Each scene shows the same named points in several views. A view is turned or mirrored, shifted and resized as a whole, has a little noise and may leave points out.
(in the rows, 128 means zero)

Scene 1
View 1
Kago: [ 80 128  85 132 142  96 149 135 123]
dun: [149  73 124 158 112 111 114 125 103]
Lagof: [ 99 111  98 137 136  99 143 138 121]
toz: [106 115 113 123 149 128 154 112 106]
Zun: [112 145 118 114 113 110 160 131 106]
bog: [131 159 130 165  51 124 130  89 133]
Tugo: [139 107 132 128 107 107 141 144  98]
fina: [133  97 121 128 124 104 137 143  92]
leg: [ 62 111  70 147 171  95 141 126 140]
mis: [152 114 151 122 115 153 149  95  85]
Res: [ 85 128  85 138 130  87 143 143 129]
seto: [ 87 152 122 113 161 164 181  74 113]
View 2
Zun: [134  99 139 132 113 141 122 122  98]
mis: [123 105 172 141 126 149  82 138  86]
leg: [142 131 108 114 123 146 145 166 112]
bog: [136  93 103 147 117 149  80 132  82]
toz: [128 115 147 124 125 148 114 149  98]
Tugo: [153 104 152 143 107 137 102 133  91]
Lagof: [148 117 128 127 115 139 126 147  99]
Kago: [140 112 117 121 119 143 133 146 105]
Res: [149 111 113 127 113 140 133 141 105]
fina: [156 111 154 138 107 135 106 138  95]
dun: [165 121 144 147 108 138  81 156  88]
View 3
dun: [207 157 120 107 175 138  65 106 119]
leg: [119 142 125  84 145 104 126  99  99]
Lagof: [155 150 117  90 163 144 105  99  92]
toz: [186 142 110  82 141 142 112 118  81]
bog: [183 180 135 124 107 169  65  87 100]
Zun: [172 155 114  92 144 178 109 101  71]
Kago: [139 149 119  88 148 143 119  96  88]
Tugo: [197 158 114 100 173 173  84 101  89]
Res: [135 155 122  94 153 145 110  89  91]
seto: [189 136 104  66  90 135 139 136  53]
mis: [239 147 105  89 136 167  90 130  78]
fina: [190 154 112  95 179 162  90 107  95]
View 4
toz: [143 113 154 125  87  78 150 123 172]
Lagof: [143 125 119 153 133  87 158 121 137]
dun: [122  95 167 138 139  89 173 128 113]
Tugo: [137 107 141 101 120  88 181 137 127]
fina: [127 116 143 109 121  90 163 134 132]
Res: [164 123 109 135 117  77 172 127 150]
seto: [167 101 165 116  41  63 146 119 222]
leg: [156 145 110 183 105  79 121 106 183]
Zun: [161 120 122  99  92  77 178 133 160]
View 5
toz: [108 182 126 125 174 118 148 114 127]
bog: [130 194 143 165 157  99  91  94 113]
Res: [134 163 100 157 133 150 148 101 130]
mis: [102 215 149  97 186 107 131 126 142]
seto: [117 150  99  61 189 121 143  95 123]
Zun: [138 197 121 116 141 146 126 110 134]
fina: [118 212 135 141 146 140 149 130 148]
Kago: [131 161  96 142 140 148 154 103 129]
leg: [118 132  80 160 144 149 181  97 123]
Tugo: [120 219 137 140 149 135 138 127 144]

Which points are out of place in each view (at most two, in the order of its rows)? Write none if all are in place.
view 1 -> bog
view 2 -> none
view 3 -> none
view 4 -> Lagof, Res
view 5 -> toz
